Each row is a point on a tangle of strands that fork, close into loops and nearly touch. The rows are in no order.
In the rows, zero is written as 100.
Points whose rows are less than 34.6 apart are linked; no others are. Some points are linked to none.
Z_514: 105  102  134  134  97  104  68  90  129  89  80  96  102  108  92  66
Z_953: 85  132  133  115  94  125  107  126  128  116  108  123  89  130  56  101
Z_127: 111  127  123  117  100  117  92  77  126  95  90  117  95  93  79  80
Z_373: 84  87  72  64  97  98  131  140  65  126  119  102  106  112  106  141
Z_524: 79  56  89  124  114  77  65  76  90  53  108  57  106  101  139  84
Z_297: 100  101  62  49  93  97  139  123  56  123  119  115  116  91  115  137
Z_874: 113  110  113  102  102  115  102  94  114  109  93  107  93  95  93  93
Z_32: 84  75  97  112  102  91  97  136  106  110  94  71  86  123  94  121
Z_627: 76  50  63  89  132  107  106  123  72  84  111  58  95  116  117  137
Z_533: 100  122  124  109  101  126  103  106  124  110  101  116  92  112  74  94
Z_119: 67  61  81  107  115  94  102  143  91  99  106  62  88  133  94  137
Z_677: 117  103  101  117  91  63  69  37  99  70  89  92  102  59  136  64
Z_940: 134  122  103  96  101  102  97  49  107  95  86  116  98  60  105  78
Z_362: 87  69  73  105  114  87  99  104  89  75  104  68  94  105  115  119
Z_578: 118  119  122  119  102  109  84  70  124  91  84  110  99  88  90  70
Z_807: 110  91  102  112  98  86  88  94  110  96  86  86  93  94  106  93
Z_729: 100  87  106  110  100  99  94  117  113  111  89  84  89  111  95  104
Z_796: 91  104  106  73  98  128  127  153  95  138  114  126  110  131  79  115
Z_567: 88  77  96  127  101  66  64  52  95  51  106  68  101  82  146  73
Z_517: 75  75  85  93  103  97  113  145  88  119  110  77  89  127  96  137
Z_932: 103  91  131  135  91  87  60  86  122  90  80  86  101  103  106  63
Z_302: 101  85  90  109  100  80  94  96  103  89  91  80  92  95  111  105
Z_674: 105  120  91  53  96  130  140  142  79  132  112  147  127  114  77  115
Z_149: 123  104  98  109  94  69  79  47  100  76  85  95  102  62  127  71
Z_759: 103  114  126  120  100  121  92  105  129  103  92  106  92  113  77  88
Z_821: 106  139  125  116  99  118  97  81  126  99  98  125  92  98  71  87
Z_599: 129  110  101  105  97  80  84  49  104  83  82  102  99  62  118  74
Z_529: 139  118  95  97  98  82  89  35  100  84  83  107  100  48  121  73
Z_856: 104  143  118  93  96  124  115  89  112  112  112  139  96  97  72  97
Z_194: 95  80  110  130  92  71  67  93  112  82  85  74  99  104  113  80
Z_141: 79  82  51  56  108  104  138  128  48  108  130  97  113  103  120  149
Z_233: 108  135  111  80  97  127  120  91  101  117  114  138  101  92  83  97
Z_449: 141  125  95  91  101  95  99  36  101  92  87  117  99  46  115  77
Z_626: 81  66  96  127  104  76  80  118  105  84  92  63  95  122  103  106
Z_57: 83  125  129  104  95  128  113  135  122  123  112  125  94  134  61  103
Z_319: 114  123  85  43  94  127  144  129  71  129  111  150  134  100  83  117
Z_378: 112  133  101  63  97  126  128  95  87  122  117  144  111  88  89  101
Z_852: 93  138  130  112  95  123  106  108  125  113  106  128  90  116  62  98
Z_314: 90  75  125  141  89  76  57  103  119  87  84  71  100  116  108  74
Z_923: 102  117  133  131  99  118  84  97  135  92  85  107  96  113  74  78
Z_947: 119  130  89  48  95  123  136  99  74  126  116  148  122  81  94  107
Z_283: 108  99  109  102  102  111  100  108  112  114  92  96  89  103  95  99
Z_320: 75  62  86  119  110  84  88  127  100  84  99  60  92  126  101  119
Z_581: 121  103  104  106  100  93  93  79  109  98  86  96  94  81  107  86
Z_295: 91  75  104  124  99  81  80  117  113  95  86  71  94  116  101  99
Z_341: 86  105  113  83  99  130  120  151  102  136  114  120  103  136  75  111
Z_65: 87  67  88  121  110  74  69  63  90  50  109  64  104  89  145  81
Z_293: 127  126  113  111  102  109  90  55  117  91  86  117  99  74  95  71
Z_566: 83  113  123  96  99  132  116  144  114  128  114  121  98  136  69  107
Z_832: 81  68  79  110  112  87  99  122  94  87  101  65  90  117  105  124
Z_869: 95  86  99  127  94  61  65  44  98  54  103  75  100  73  145  68
Z_776: 90  92  55  53  100  98  139  124  51  112  126  107  114  94  121  146
Z_579: 122  125  80  38  93  122  145  112  64  129  111  149  133  85  94  116
Z_642: 73  77  64  70  107  100  129  142  62  115  124  89  103  118  108  149
Z_924: 142  120  75  84  97  74  104  26  86  79  90  109  99  33  131  86
Z_100: 120  109  108  102  101  105  97  83  112  104  88  105  93  85  100  89
Z_155: 76  75  54  65  114  107  131  127  54  104  128  88  105  107  120  149
Z_474: 106  89  120  130  92  82  68  88  117  89  80  84  100  98  109  71
Z_724: 105  111  133  132  97  111  75  90  132  90  82  103  99  109  83  70
Z_574: 96  112  100  61  96  129  134  150  85  135  114  137  121  125  76  115
Z_125: 76  67  95  112  105  91  98  145  103  111  99  66  86  135  91  128
Z_958: 104  96  103  124  90  59  65  40  98  64  94  82  101  65  140  64
Z_124: 95  80  81  108  105  79  96  96  97  79  96  74  93  97  115  110
Z_94: 91  77  101  116  101  89  91  126  111  106  89  72  87  121  95  111
Z_274: 100  147  125  110  93  119  106  92  121  109  107  136  91  103  63  95
Z_756: 98  96  75  54  92  102  136  135  65  132  115  116  112  103  106  131

A piece is all that can be reached along the links. How many separate loops has the piece of each point below (a circle has one, a figure eight two, a Y none), and how many tips (points with one link)?
Z_341 | loops 1, tips 2
Z_283 | loops 1, tips 1
Z_373 | loops 1, tips 0

How many points has the smallest loop of links through each point below? Write 0 if it is on no loop.
Z_283 | 14
Z_274 | 15
Z_155 | 7
Z_932 | 0

Name the points in between on the shortest way along the links from the first point to the second, in order.
Z_314; Z_932 | Z_194 > Z_474
Z_578; Z_378 | Z_127 > Z_821 > Z_274 > Z_856 > Z_233
Z_449; Z_567 | Z_529 > Z_599 > Z_149 > Z_677 > Z_958 > Z_869
Z_155; Z_756 | Z_642 > Z_373
